Each row is a point on a landscape with many valleys, with its height.
From any point a ball rolls to the lowest of the 6 points nearest to it. It stops when none of these is lower. Distance is the straight distance between rows; heights are no part of it.
bavi: 127	64	68	128	121	107	68	96	108	101	93	69	96	80	131	60	103	54	89	59	116	94	107	118	93	117  (h 498)
rubi: 127	82	91	123	125	73	66	93	99	112	124	94	106	86	136	72	104	72	96	65	107	106	100	97	113	93  (h 717)
Vutem: 107	117	104	88	91	100	113	103	98	111	101	130	89	84	106	105	110	104	99	99	94	105	83	84	109	97  (h 238)
mela: 84	120	109	72	80	95	117	88	103	87	92	100	108	120	59	109	80	135	106	128	91	113	108	94	108	92  (h 591)
Getaz: 94	153	133	54	61	71	114	71	106	58	112	147	91	92	84	105	89	109	110	108	96	122	81	68	134	94  (h 130)
zof: 111	126	113	83	107	71	90	104	119	114	131	146	96	74	118	91	100	95	107	78	99	109	85	75	126	73  (h 128)
Manu: 79	123	112	71	73	90	122	82	113	75	91	96	112	124	53	110	76	128	110	129	87	111	115	95	106	81  (h 647)
lufos: 111	123	109	86	105	74	100	107	111	114	127	147	94	76	119	97	101	94	105	86	99	110	81	80	123	79  (h 316)
fotop: 77	86	89	95	108	122	106	118	95	105	79	83	104	122	69	125	89	130	92	120	97	99	114	118	82	104  (h 344)
Tef: 120	58	66	137	107	125	82	99	107	96	80	64	102	86	125	65	111	53	96	74	114	77	105	123	73	127  (h 478)
fisub: 131	72	81	126	126	83	62	94	99	105	111	82	104	83	128	62	98	59	92	61	117	104	103	110	106	109  (h 810)
debud: 107	78	88	122	103	120	101	109	98	116	92	88	98	95	116	105	127	83	101	90	105	87	96	107	87	116  (h 324)
gotu: 112	62	75	136	103	124	92	108	98	99	85	68	98	90	122	80	117	62	98	79	108	72	103	117	76	124  (h 427)
Fiva: 70	104	111	95	123	113	142	97	108	63	65	60	84	138	67	132	67	126	89	162	77	96	122	127	80	105  (h 644)
Sas: 73	91	89	102	117	125	119	122	99	97	74	78	100	129	62	132	74	130	86	129	92	102	116	128	72	109  (h 505)
Kob: 99	122	113	79	79	101	113	90	94	104	101	122	95	92	93	109	104	118	108	111	97	106	84	81	105	98  (h 189)
todu: 92	76	88	116	103	130	99	119	86	117	84	79	103	108	91	120	119	105	107	105	109	81	110	114	85	116  (h 352)
zeg: 76	81	84	106	112	127	102	129	90	102	75	79	106	121	66	128	88	125	91	120	102	92	119	126	77	113  (h 486)
bok: 102	56	79	140	104	143	87	120	93	101	76	58	118	104	100	98	121	86	105	100	120	57	125	132	61	128  (h 673)
bikab: 96	146	129	63	65	86	111	75	97	77	106	126	100	104	78	105	92	122	108	114	92	116	90	76	121	91  (h 500)
buvuf: 88	75	87	118	101	131	95	123	88	111	89	74	109	113	86	124	114	111	105	106	107	79	120	119	76	117  (h 418)
mar: 98	75	95	121	98	126	103	113	86	117	90	83	105	103	103	115	126	101	103	102	107	82	106	110	85	119  (h 263)
mep: 69	112	106	84	100	98	131	98	118	66	80	86	104	136	59	115	65	123	99	144	77	107	120	111	98	89  (h 361)
guv: 89	114	107	81	84	106	110	88	85	109	95	107	100	109	79	110	103	131	104	120	99	110	99	90	101	105  (h 677)
mive: 119	122	113	91	114	60	81	106	114	115	137	143	102	82	128	88	100	97	108	79	105	106	85	73	127	68  (h 275)
Legif: 91	73	87	120	100	132	98	119	88	114	88	77	105	109	97	118	120	101	107	102	111	78	109	112	79	123  (h 392)
pir: 84	136	120	61	66	83	118	77	109	68	98	102	110	122	58	107	80	130	114	124	92	117	113	83	117	85  (h 748)
somed: 119	121	119	91	112	59	77	98	112	114	140	145	100	82	131	85	103	101	110	82	106	105	84	72	127	64  (h 370)
Senol: 115	121	118	94	112	54	76	95	105	117	146	143	110	80	140	80	104	97	111	78	106	104	86	68	128	62  (h 448)
fufes: 76	76	83	118	120	136	107	139	89	96	71	71	99	125	70	131	84	118	82	118	102	89	131	134	70	116  (h 658)
Rar: 72	97	92	93	116	114	127	108	110	77	70	76	96	130	61	127	67	127	83	134	81	105	116	123	79	99  (h 579)
mok: 88	83	86	112	100	125	96	124	89	113	84	80	109	116	79	122	107	121	101	112	108	83	115	117	79	114  (h 314)
nebu: 74	101	106	98	129	115	140	105	101	70	63	63	83	135	66	135	68	127	86	160	79	98	122	129	73	106  (h 602)
pif: 125	72	78	125	120	94	68	102	106	110	106	80	102	79	132	63	103	57	91	61	112	101	99	113	103	109  (h 160)
Rarod: 127	96	101	113	123	57	72	93	102	120	139	113	111	84	140	76	102	80	101	71	107	110	91	89	121	81  (h 481)
kep: 83	66	80	124	115	137	98	133	93	103	76	68	109	118	77	128	100	111	94	109	111	78	124	132	72	119  (h 608)
masi: 103	92	97	104	93	114	108	111	94	114	98	106	90	93	109	106	119	100	102	99	99	95	89	96	98	113  (h 560)
bofa: 117	96	91	108	109	83	95	112	109	120	113	116	96	82	124	93	109	82	99	79	98	103	89	95	112	96  (h 359)
folem: 123	111	108	104	120	61	78	95	104	120	142	126	108	81	139	79	107	87	109	72	107	109	94	79	125	74  (h 347)
sukud: 125	98	101	103	122	73	83	108	111	123	128	123	103	81	132	84	106	85	102	72	98	104	87	90	118	82  (h 338)
rana: 97	87	97	106	93	119	109	110	86	116	92	99	96	100	103	114	121	106	105	104	100	89	97	99	91	110  (h 446)
beli: 109	121	109	82	96	83	104	108	112	111	118	143	90	78	115	98	102	102	106	92	93	110	78	77	118	84  (h 290)
rem: 117	79	87	116	109	99	99	109	108	115	100	95	95	84	126	89	118	71	100	73	100	94	90	104	103	108  (h 363)
pero: 88	133	118	70	68	94	113	80	98	87	97	108	102	112	64	109	89	130	107	123	96	116	99	85	109	95  (h 667)
lole: 92	135	120	68	72	97	115	83	92	93	99	123	93	96	81	106	96	119	104	112	94	111	87	81	111	97  (h 113)
rapo: 121	95	106	122	125	65	60	70	80	114	149	114	115	95	154	59	103	67	91	62	115	111	91	77	118	74  (h 710)
dekip: 112	70	82	122	101	118	99	111	99	110	91	83	92	94	125	91	124	69	99	86	100	82	97	112	88	119  (h 366)
Zigu: 114	86	93	109	107	103	105	113	105	116	101	104	91	83	120	102	120	77	99	88	97	94	90	103	101	106  (h 499)
Novu: 127	73	83	125	125	87	73	98	103	108	111	89	105	87	132	72	109	63	94	60	112	101	99	112	105	105  (h 726)
matok: 88	69	80	120	119	139	98	137	89	100	74	66	106	115	71	128	95	112	91	113	109	78	129	135	68	120  (h 617)
repa: 86	75	85	114	105	134	97	129	87	112	82	79	107	119	77	126	104	118	95	113	108	88	121	124	75	112  (h 430)
Navit: 71	98	94	92	110	116	126	108	100	85	79	80	101	128	60	123	68	129	91	132	83	106	117	117	87	96  (h 408)
mobik: 98	69	86	130	105	132	91	120	89	108	83	74	109	106	99	111	123	97	101	102	111	71	112	123	76	121  (h 459)
nugi: 124	102	110	111	122	58	73	87	98	120	143	120	112	86	143	74	107	78	102	68	111	106	93	80	120	69  (h 436)
lerer: 109	123	110	80	92	92	114	104	103	108	114	141	89	78	109	101	102	98	102	99	93	110	75	79	114	89  (h 149)
vuf: 121	54	67	139	111	134	80	99	109	96	80	60	101	82	124	61	102	52	91	75	116	77	106	131	69	129  (h 507)
nup: 105	111	104	92	97	97	112	105	102	113	103	129	87	81	109	108	112	100	101	92	96	103	85	88	110	97  (h 255)
mape: 119	122	118	98	116	54	71	90	105	120	147	140	109	85	144	78	104	92	109	76	108	106	83	68	127	63  (h 466)
movod: 103	140	121	71	88	73	97	99	110	94	120	157	88	76	108	97	93	105	103	91	100	115	77	69	126	79  (h 615)
Difog: 120	63	74	128	108	113	88	107	107	98	94	74	97	86	126	78	116	61	96	73	109	81	102	118	84	121  (h 431)
mirud: 120	107	115	110	121	57	68	76	93	121	149	124	112	90	151	70	104	82	105	71	109	107	92	76	121	70  (h 522)
rimo: 125	93	108	117	127	59	68	82	92	117	141	111	116	86	150	69	104	77	102	68	112	108	95	84	123	79  (h 541)
seb: 118	102	100	95	110	85	101	113	113	119	112	127	94	81	124	96	111	88	102	78	94	103	83	88	117	92  (h 325)
buv: 85	97	94	100	95	119	104	108	89	112	88	90	103	117	73	118	105	133	102	119	99	98	107	109	87	103  (h 268)
nesu: 108	52	77	145	101	143	86	104	96	96	76	55	112	92	115	86	118	68	98	92	118	59	116	131	62	132  (h 580)
Pefo: 79	94	89	99	99	120	107	115	91	104	82	88	103	116	62	124	93	132	97	123	100	103	112	115	85	105  (h 336)
muz: 83	127	115	68	75	95	111	84	101	89	96	100	108	113	62	110	89	133	107	125	96	113	104	89	101	93  (h 756)
Vused: 123	88	93	111	115	81	89	108	111	121	116	106	98	80	126	85	110	76	100	74	97	101	90	98	113	95  (h 449)
zoku: 92	101	102	95	87	118	107	101	88	118	90	99	101	103	88	115	111	118	105	111	100	100	99	99	95	107  (h 501)
Tuma: 112	82	91	114	98	102	99	111	105	116	99	99	96	85	120	98	120	77	99	85	99	90	90	106	101	108  (h 550)
Lilu: 92	64	86	133	107	139	89	126	90	108	79	63	117	111	90	119	115	100	102	103	115	65	123	126	69	123  (h 112)
Nuz: 124	69	74	125	118	98	70	102	107	105	100	71	103	82	127	66	103	55	88	64	111	97	102	118	95	121  (h 562)
Fet: 90	64	80	128	115	141	94	134	93	105	77	62	116	116	81	121	110	105	100	109	115	69	124	134	66	119  (h 470)
vipel: 119	86	91	114	112	87	98	109	112	115	108	105	94	88	128	88	116	75	100	75	98	99	89	100	109	102  (h 435)
Firi: 104	148	124	65	82	74	99	94	114	85	123	161	86	77	109	98	89	107	101	89	98	120	76	70	132	75  (h 675)
Fareb: 126	73	81	124	124	87	67	95	103	105	107	83	101	84	131	65	103	59	91	61	109	98	97	111	104	110  (h 660)
Sut: 71	117	109	76	90	98	133	91	120	71	82	91	105	134	52	117	65	124	102	137	82	110	116	104	99	87  (h 460)
kese: 113	64	81	131	104	123	94	109	102	103	89	75	101	92	124	93	118	67	98	79	103	81	101	118	86	120  (h 383)
giva: 96	153	129	61	64	77	111	74	97	67	112	140	91	93	87	101	91	111	110	106	91	122	84	72	127	92  (h 313)
moba: 71	108	100	89	105	107	132	100	113	67	76	82	95	133	59	120	62	128	96	144	78	105	116	114	86	90  (h 204)
Rifez: 106	127	112	77	82	95	115	94	99	103	109	131	86	83	101	105	102	110	101	106	95	112	80	79	110	94  (h 161)
nabi: 120	60	68	133	110	116	83	102	111	102	87	72	97	89	129	70	109	55	94	71	105	87	103	121	83	125  (h 453)
vezim: 114	53	75	143	106	140	87	103	100	98	76	53	107	89	117	75	109	57	94	90	119	60	109	127	63	131  (h 592)
Lak: 100	100	101	100	90	111	111	104	89	115	93	108	92	95	102	111	117	106	105	105	99	102	89	94	98	108  (h 587)
fofat: 107	99	98	98	94	110	113	108	94	117	101	113	90	87	110	110	118	97	101	99	97	100	89	94	104	107  (h 387)
Kalet: 73	86	87	104	123	128	117	131	93	91	68	72	97	128	67	130	77	127	81	127	93	99	123	135	71	109  (h 593)
luz: 88	103	105	89	86	115	109	97	91	115	92	106	98	105	81	113	105	123	106	119	102	100	95	97	97	103  (h 701)
Sez: 88	118	110	80	81	105	111	96	89	106	96	106	101	107	75	113	99	128	104	119	97	104	98	92	98	98  (h 638)
dolis: 96	139	124	70	67	90	112	79	99	90	100	126	95	94	84	105	93	121	111	114	95	113	87	79	114	93  (h 346)
Nilo: 113	63	78	133	100	123	93	106	102	102	87	71	100	93	118	89	123	65	98	83	106	76	103	117	81	123  (h 389)
kanaf: 124	77	82	119	120	85	81	106	109	111	108	90	99	82	131	74	110	63	97	63	104	100	98	109	107	105  (h 576)
Mika: 101	113	104	85	84	107	115	102	96	112	100	118	89	94	96	109	111	110	102	105	98	102	87	89	105	100  (h 298)
soso: 72	81	86	113	127	132	120	130	92	84	68	64	95	125	67	136	78	122	78	126	92	97	126	135	67	119  (h 567)
bupil: 83	130	118	68	71	89	114	83	102	83	94	102	103	117	65	111	83	135	112	126	91	112	105	88	105	90  (h 731)
rigup: 119	99	116	121	122	62	66	65	78	116	160	127	112	101	161	56	97	69	92	64	108	115	85	67	125	65  (h 829)
zipu: 96	144	125	63	67	89	115	79	97	83	103	134	91	92	88	106	95	115	103	111	98	117	84	73	115	91  (h 390)
patu: 78	76	80	118	111	131	100	133	88	103	75	66	108	119	72	128	95	120	93	115	106	87	119	134	75	112  (h 574)
Dazip: 95	147	130	62	64	84	114	74	99	73	108	131	91	94	80	103	89	118	105	110	92	118	85	72	121	94  (h 411)
Sigiz: 111	102	99	97	102	97	107	112	104	119	105	122	90	82	122	99	109	89	102	93	96	102	86	91	110	96  (h 287)
tet: 103	104	104	101	88	111	110	104	94	118	99	112	91	93	106	108	115	101	102	101	97	102	92	96	100	104  (h 443)
nuku: 125	76	82	121	125	79	74	104	106	114	113	91	104	80	133	73	108	66	98	62	109	105	98	102	109	103  (h 745)
teke: 95	113	106	87	86	112	108	96	91	114	92	107	96	98	91	110	112	116	101	111	98	101	89	92	96	102  (h 479)
fek: 111	112	105	92	97	89	108	104	105	114	110	132	90	81	112	102	109	100	102	88	99	101	83	84	114	93  (h 269)
zop: 78	125	115	68	74	93	114	84	107	82	96	97	111	122	61	112	82	132	109	131	87	111	109	91	106	90  (h 672)
Kidif: 109	59	76	138	101	135	92	109	96	100	82	60	113	99	117	94	124	76	104	93	113	62	113	125	66	129  (h 551)
mam: 118	48	69	146	111	146	78	92	105	90	70	52	106	80	117	57	107	55	93	87	124	59	113	136	53	137  (h 663)
zisam: 115	93	95	108	104	95	108	112	105	121	105	116	90	85	120	98	119	82	100	82	96	97	88	96	109	101  (h 365)
Mola: 89	150	133	58	58	77	117	70	104	57	109	120	103	112	73	108	90	120	114	114	92	119	99	78	129	92  (h 497)
Fotuf: 121	100	111	118	122	57	66	75	85	116	151	119	112	94	152	65	103	76	99	66	111	110	90	75	127	72  (h 613)
bop: 92	69	85	122	103	133	91	126	88	109	81	69	111	111	95	120	118	108	105	107	112	74	120	126	73	121  (h 510)
lupo: 81	116	104	78	81	106	112	94	94	99	87	103	102	116	64	111	90	131	106	125	95	111	108	95	99	94  (h 818)
rosap: 73	90	91	100	107	120	112	118	101	100	79	82	101	125	58	125	80	131	88	127	94	100	114	122	84	103  (h 342)
Bekuf: 100	85	95	110	95	116	109	109	96	117	93	99	96	95	109	112	124	92	102	97	102	88	90	103	95	115  (h 399)
Tak: 74	92	95	106	131	127	129	116	98	72	61	56	86	133	69	138	69	124	75	147	83	97	121	136	68	118  (h 423)
Pazug: 68	108	95	86	110	112	128	101	112	78	71	79	99	135	58	124	65	130	93	142	82	105	117	114	87	99  (h 401)
Zapip: 68	92	93	99	117	120	126	116	101	85	70	76	98	132	59	127	67	125	87	140	85	105	117	128	78	105  (h 472)
lobob: 90	153	137	57	56	77	115	66	100	56	111	125	102	109	77	106	93	121	115	110	92	122	95	74	131	94  (h 444)
Nurot: 120	66	77	127	112	107	84	111	110	104	95	79	98	87	125	81	111	59	93	70	100	89	98	112	95	119  (h 457)
Mepas: 124	55	69	134	110	125	79	101	106	93	83	62	96	80	127	59	104	52	90	71	113	80	107	129	78	125  (h 480)
vopo: 110	49	74	145	109	147	84	98	103	94	74	45	113	89	114	71	111	63	95	88	121	60	115	138	54	138  (h 685)
naz: 118	54	65	146	115	146	79	96	106	95	73	51	99	83	122	60	102	54	94	80	121	68	113	133	57	131  (h 609)
kimo: 126	92	101	119	126	66	61	82	95	120	135	104	109	90	145	67	109	72	95	66	110	106	97	87	121	85  (h 639)
vime: 93	94	95	100	90	117	103	110	85	119	91	96	101	108	81	123	111	120	105	115	100	96	103	102	90	106  (h 74)
Dolug: 98	95	100	97	94	115	109	103	83	120	93	101	98	103	96	114	120	108	104	109	99	95	94	99	92	108  (h 179)
gedat: 95	151	134	61	63	78	112	79	101	70	114	150	86	88	92	105	88	113	101	103	95	118	79	71	126	93  (h 355)
Zuli: 89	85	87	112	96	124	99	115	87	116	89	86	107	113	80	123	111	117	102	114	104	89	110	111	85	111  (h 264)
kiviv: 122	114	125	105	117	54	67	83	99	123	154	134	112	88	149	71	100	83	108	75	106	111	84	68	124	63  (h 564)
zala: 109	110	100	96	95	97	111	108	99	116	102	116	87	83	113	101	115	98	99	93	96	103	85	90	107	104  (h 277)
soru: 87	105	102	92	83	115	105	96	87	113	94	97	100	109	77	113	106	127	103	118	101	106	103	98	95	104  (h 742)
rara: 122	59	64	130	117	111	71	97	107	98	91	68	98	81	129	58	105	51	87	67	112	90	103	124	86	116  (h 474)
duf: 92	132	118	73	70	96	112	80	91	99	99	119	94	98	80	107	102	122	106	117	96	110	90	80	109	95  (h 315)
monez: 81	145	130	52	52	70	119	71	112	56	110	108	110	119	62	108	90	123	118	120	86	122	111	79	126	84  (h 625)
Ledid: 69	110	105	88	116	110	139	94	116	65	69	75	93	133	63	123	63	125	94	153	81	104	121	116	87	92  (h 395)
nim: 89	158	141	55	52	66	115	62	100	53	120	135	96	101	83	111	96	112	112	109	92	127	91	67	140	90  (h 428)
daduf: 127	79	89	118	129	74	65	93	99	114	123	92	104	85	134	68	107	66	96	59	115	106	100	100	114	103  (h 802)
vafu: 99	72	86	123	98	129	95	115	91	110	84	73	105	102	105	108	126	88	102	101	108	81	112	118	77	121  (h 190)
susu: 106	132	116	74	90	81	104	102	110	104	117	150	86	78	111	99	101	100	102	92	93	109	76	75	126	78  (h 409)
Zati: 111	118	109	87	100	85	111	106	111	114	116	140	89	79	116	100	102	94	104	88	94	107	82	85	116	86  (h 250)
fur: 115	119	115	97	117	58	76	101	113	122	144	141	109	85	136	83	101	94	109	78	108	106	83	70	125	61  (h 362)
Seger: 106	61	80	135	101	131	93	112	97	104	80	68	104	97	116	97	124	76	100	89	111	68	109	122	75	130  (h 461)
dus: 89	152	135	53	54	72	121	70	102	54	111	114	107	114	68	108	90	120	118	117	88	122	101	75	129	92  (h 530)
Vab: 97	133	116	71	80	88	112	95	104	96	111	144	85	81	102	103	98	109	106	99	96	115	78	77	118	90  (h 349)
keti: 87	70	82	118	107	130	94	127	85	111	81	74	113	116	78	124	109	113	100	110	113	80	117	125	75	118  (h 490)
guzo: 109	92	97	110	96	113	105	109	97	120	96	101	93	93	116	107	126	87	102	93	95	91	92	100	95	108  (h 571)
munuf: 125	69	77	128	118	99	76	105	108	105	101	79	99	83	130	69	105	58	91	61	108	96	101	117	101	110  (h 581)
dolu: 115	106	102	96	108	77	99	108	113	115	114	128	96	80	122	94	106	88	102	80	95	108	83	87	117	84  (h 323)
fik: 89	157	134	51	52	69	115	71	101	53	117	142	96	96	89	110	89	109	107	109	90	124	86	65	137	91  (h 334)
zupit: 101	143	127	67	73	82	108	91	102	83	113	152	86	81	104	102	92	108	104	99	95	120	81	67	126	84  (h 360)
dur: 73	101	95	90	97	116	108	107	94	104	84	89	105	120	62	119	83	135	101	123	91	103	111	108	90	100  (h 339)
vura: 116	107	104	99	116	69	88	106	112	122	126	125	103	80	129	86	104	89	102	76	102	108	90	82	123	79  (h 240)
ruka: 107	136	121	73	93	68	91	104	115	101	131	163	92	76	113	92	91	104	106	86	101	112	78	70	128	68  (h 596)
Noni: 76	101	96	94	108	115	112	111	100	97	81	85	101	126	63	119	76	134	95	126	94	101	117	115	86	99  (h 200)
mavi: 96	85	95	107	96	125	102	112	89	120	90	91	98	103	100	110	118	109	103	106	98	87	100	104	86	115  (h 312)
Lidim: 124	95	92	113	118	71	80	100	109	120	126	110	102	81	135	82	108	77	100	65	100	103	89	93	116	89  (h 469)
Febem: 73	122	110	70	85	93	127	88	120	64	88	88	105	133	55	111	67	127	107	138	85	113	119	98	108	86  (h 543)
deri: 105	61	83	132	101	134	97	116	92	107	87	69	104	105	112	105	132	88	103	96	110	69	110	118	78	127  (h 447)
pati: 94	91	99	104	91	123	103	106	84	118	91	97	97	104	94	115	119	115	104	106	103	92	101	97	90	109  (h 333)
pib: 116	114	110	97	114	64	81	102	112	116	136	135	103	80	127	86	105	95	105	77	104	110	87	78	126	75  (h 217)
Subon: 105	69	84	127	101	125	96	114	96	110	89	79	102	96	117	100	127	81	103	90	103	79	107	111	82	124  (h 210)
zego: 96	143	126	65	67	80	113	87	103	77	114	148	85	81	94	97	90	111	105	99	95	123	76	71	129	88  (h 42)
fuvad: 95	152	130	55	67	72	105	83	104	72	115	155	91	88	96	101	88	110	101	100	93	123	79	69	130	89  (h 144)
pidan: 113	99	116	120	118	62	67	66	77	114	156	122	110	92	158	54	103	67	95	65	109	111	84	71	122	70  (h 744)
fip: 72	108	101	84	98	107	116	100	107	87	78	89	103	127	58	117	72	135	99	133	85	110	115	109	92	92  (h 475)
Bibev: 100	129	120	79	82	95	108	95	103	100	106	140	84	83	101	100	97	108	102	101	93	111	76	78	115	92  (h 256)
Kamin: 77	87	87	100	115	122	107	123	97	100	78	81	101	122	64	128	80	129	92	124	94	99	117	125	80	107  (h 426)
kipas: 110	73	83	122	105	109	98	110	107	110	96	89	95	89	124	89	122	68	102	79	101	86	96	110	94	115  (h 458)
bigo: 123	64	73	131	115	113	79	104	107	99	89	71	100	87	127	67	109	55	97	66	109	87	100	119	88	122  (h 462)
zeva: 71	95	97	102	126	118	133	109	103	75	65	68	89	134	64	132	66	130	87	149	81	100	118	131	74	107  (h 429)
Ver: 77	126	111	73	77	93	115	86	107	81	90	97	107	121	56	110	77	133	110	130	94	113	110	95	103	87  (h 539)
buba: 119	110	116	110	121	55	68	89	99	122	148	130	111	88	148	74	107	83	104	74	107	107	90	72	127	69  (h 450)
lidag: 124	56	69	133	120	116	71	104	103	93	85	65	98	83	123	56	98	52	88	65	114	88	106	124	81	123  (h 482)
Nog: 126	96	103	114	126	62	63	87	93	122	142	111	109	87	144	72	107	76	97	70	111	111	94	89	121	84  (h 565)
mufu: 107	70	81	129	100	129	94	115	93	107	87	70	105	101	112	99	125	82	105	91	108	77	103	116	75	125  (h 345)
kap: 119	104	115	119	118	58	67	71	82	117	157	129	111	96	155	61	105	75	101	70	111	113	89	66	120	65  (h 682)
nuv: 81	131	118	66	68	89	118	78	108	69	95	101	113	120	58	110	78	131	109	127	90	118	109	92	114	86  (h 747)
susa: 94	151	133	59	55	76	111	69	97	68	113	134	96	101	81	105	92	120	105	110	92	120	90	74	125	90  (h 407)
Dupun: 86	106	103	85	89	109	107	98	94	109	91	99	107	111	68	115	95	132	101	125	99	103	109	98	96	98  (h 606)
pas: 111	69	83	130	97	124	91	111	98	107	87	75	99	91	122	98	125	72	101	86	106	77	102	115	84	123  (h 322)
nulug: 94	119	107	82	84	109	109	93	90	111	95	112	96	99	83	110	108	119	109	113	101	103	92	87	100	100  (h 403)
fal: 90	84	93	109	95	125	108	114	87	122	89	90	105	105	90	117	120	111	100	109	102	90	102	106	89	113  (h 274)
faf: 108	131	120	84	109	60	80	103	112	112	141	150	100	79	125	88	99	102	110	82	103	110	81	69	127	64  (h 410)
mifol: 71	103	98	90	103	108	122	103	112	85	81	85	102	129	57	117	70	132	93	137	83	106	117	115	87	93  (h 402)
losa: 93	158	140	56	54	67	117	68	101	52	115	136	97	103	82	108	89	114	111	109	92	128	85	71	132	95  (h 337)
Dezi: 74	124	114	72	83	90	127	81	119	67	91	94	111	128	55	114	67	129	110	129	87	109	119	98	111	83  (h 577)
Mim: 75	117	102	78	85	99	113	84	107	85	88	92	107	125	55	110	77	131	104	130	90	114	111	103	101	91  (h 133)
Renub: 75	100	102	104	133	124	139	113	99	68	56	46	80	139	68	142	73	128	80	160	82	95	124	137	67	118  (h 529)
paga: 91	143	129	55	62	83	116	69	100	68	104	118	103	106	70	104	92	123	109	116	92	119	96	80	117	91  (h 601)
lumak: 88	157	135	52	48	66	119	64	109	50	112	119	105	112	72	110	93	118	118	115	89	125	105	71	135	87  (h 536)
keme: 116	75	89	121	105	103	104	110	106	112	101	90	93	85	126	95	120	75	98	82	100	95	91	106	97	114  (h 465)
rires: 108	130	116	77	101	70	94	109	116	106	123	151	93	73	116	91	100	99	104	83	98	112	79	76	129	72  (h 393)
Bisal: 97	131	119	74	75	98	115	87	91	96	100	127	91	96	89	108	100	116	105	110	100	115	86	81	106	97  (h 289)
zelan: 112	92	94	107	100	108	110	110	99	120	104	111	90	90	111	103	121	89	99	89	95	92	90	99	98	107  (h 523)
resa: 124	85	87	112	122	80	77	104	109	113	116	100	103	85	130	79	111	65	96	67	102	102	97	103	114	96  (h 620)
malo: 121	75	80	121	112	95	90	110	110	109	101	92	99	87	130	85	115	66	96	67	98	98	92	109	103	107  (h 46)
lopab: 96	107	102	92	89	108	111	99	88	115	96	107	98	106	89	112	112	120	105	112	98	99	94	91	97	106  (h 662)
zogoz: 73	112	102	85	100	105	125	98	114	80	80	86	101	129	59	117	67	130	97	137	85	109	119	108	92	90  (h 384)
fom: 124	82	88	121	131	77	54	80	89	104	125	91	110	90	137	59	99	62	91	59	116	106	99	100	112	101  (h 801)
guz: 78	118	106	71	86	96	122	86	116	75	91	87	106	129	56	111	71	130	108	131	87	112	114	101	103	82  (h 509)
mazen: 124	84	97	121	130	69	53	75	83	111	136	100	107	91	148	62	101	66	91	62	117	108	100	93	117	89  (h 732)
zipo: 81	79	86	106	109	130	98	125	88	111	81	77	103	119	67	127	98	122	97	113	106	86	118	127	78	110  (h 425)
keda: 76	101	96	92	95	116	106	107	93	111	86	91	104	115	65	118	90	132	99	124	98	103	111	110	89	100  (h 351)
nolo: 73	90	94	105	125	127	124	120	97	75	60	63	87	131	69	135	70	120	78	142	87	101	119	135	69	110  (h 391)
lisu: 122	90	107	124	128	63	56	73	85	112	143	105	113	92	148	64	101	70	96	64	114	110	94	86	121	81  (h 656)
vado: 118	55	74	141	108	137	83	101	103	92	73	58	101	87	119	67	113	57	97	79	113	71	106	127	66	131  (h 528)
zoki: 110	81	88	116	100	110	103	111	102	113	97	94	93	90	120	96	124	79	101	88	101	89	95	103	93	112  (h 463)
Medes: 82	121	108	77	75	102	110	87	92	103	90	107	102	113	68	112	92	131	101	122	99	111	105	93	100	94  (h 720)
zarif: 71	87	96	106	124	122	131	114	100	81	67	65	91	132	66	132	70	126	82	141	85	101	118	133	75	110  (h 109)
rogal: 118	113	121	118	118	57	70	71	90	119	158	132	113	95	160	63	105	76	105	73	107	114	85	66	127	65  (h 705)
Deve: 91	135	119	64	67	92	115	75	97	90	98	115	97	107	74	107	96	126	104	120	94	114	90	81	109	95  (h 454)
Pav: 102	60	84	138	104	136	91	116	93	102	79	58	114	105	107	100	118	84	105	102	112	63	117	128	67	130  (h 575)
Res: 71	103	101	97	121	115	135	109	102	75	70	73	90	137	61	131	62	127	85	145	81	103	119	125	78	100  (h 563)
teb: 79	89	90	102	107	125	106	121	91	111	83	84	104	123	67	130	92	127	95	118	101	96	118	119	84	109  (h 386)
vuze: 124	88	89	113	122	74	82	104	109	118	119	106	102	83	132	81	107	75	98	71	106	105	97	95	112	95  (h 566)
nepan: 73	82	88	109	122	128	121	127	91	86	66	70	90	131	63	134	70	124	79	134	89	102	120	133	75	112  (h 468)
Fozik: 114	117	109	91	113	71	87	106	118	116	129	138	99	78	127	85	106	95	103	83	100	104	85	81	122	74  (h 58)
Zani: 121	90	95	111	125	68	75	99	107	116	129	110	106	86	134	76	112	79	103	65	106	107	92	92	120	88  (h 525)
kopab: 90	125	115	74	75	103	110	85	89	98	96	112	99	102	76	110	96	128	100	117	95	109	96	85	104	98  (h 477)
zafun: 104	85	92	120	98	119	104	114	88	116	94	87	98	99	107	113	125	99	103	98	106	84	99	106	89	119  (h 139)
zan: 122	78	86	115	114	94	96	108	107	111	103	98	95	86	127	87	116	67	93	69	102	93	95	104	100	108  (h 51)
dev: 97	146	127	61	68	84	117	84	98	83	108	142	90	90	90	102	91	111	103	104	95	117	80	68	123	92  (h 327)
bidur: 75	111	105	79	86	104	117	93	106	85	84	90	107	119	57	113	74	135	105	132	88	110	112	105	97	89  (h 445)
livar: 104	136	119	73	93	73	103	103	114	102	122	158	86	78	112	93	95	102	101	92	101	117	75	75	129	77  (h 578)
Folen: 103	132	119	74	77	91	113	91	99	97	108	138	86	85	98	105	95	108	103	105	98	110	79	78	115	92  (h 276)
legi: 73	103	104	99	135	121	145	102	98	63	56	45	84	135	71	137	77	130	84	169	81	93	123	132	71	114  (h 583)
relor: 89	143	122	63	60	92	113	75	99	83	103	116	103	105	69	107	91	128	109	119	98	117	96	79	112	93  (h 634)
Lir: 128	77	83	126	129	83	56	93	93	106	118	84	105	88	132	58	100	60	94	61	117	104	105	104	110	102  (h 881)
dasup: 108	58	76	139	102	132	90	104	100	102	81	62	107	92	117	89	124	68	98	90	110	69	105	124	69	129  (h 476)

Call two points neighbours if one is among the 6 nearest of the other. Go from one point of each pair to the other, from neighbour to neighbour, staying as low as possible. Name the highest point that can't be avoided.
Getaz and Mim -> bidur
malo and zafun -> tet
zafun and zarif -> Zapip
Fozik and lerer -> lufos
malo and lole -> vipel
Getaz and zego -> fuvad
malo and pif -> bavi
zafun and vafu -> mar
lerer and lole -> Kob
moba and vafu -> mifol
zafun and vime -> fal

For each start below, name the point where the ball stops.
lisu -> Fozik
rara -> vafu
Mepas -> vafu
kap -> Fozik
lidag -> vafu
daduf -> Fozik
rigup -> Fozik
patu -> vime
kep -> vime
mam -> vafu
masi -> lerer
bofa -> lerer

Two balls start at each pair of points below. Name the first point that both come to, or write never.
kimo and pidan -> folem
bigo and vezim -> Subon
naz and dasup -> pas
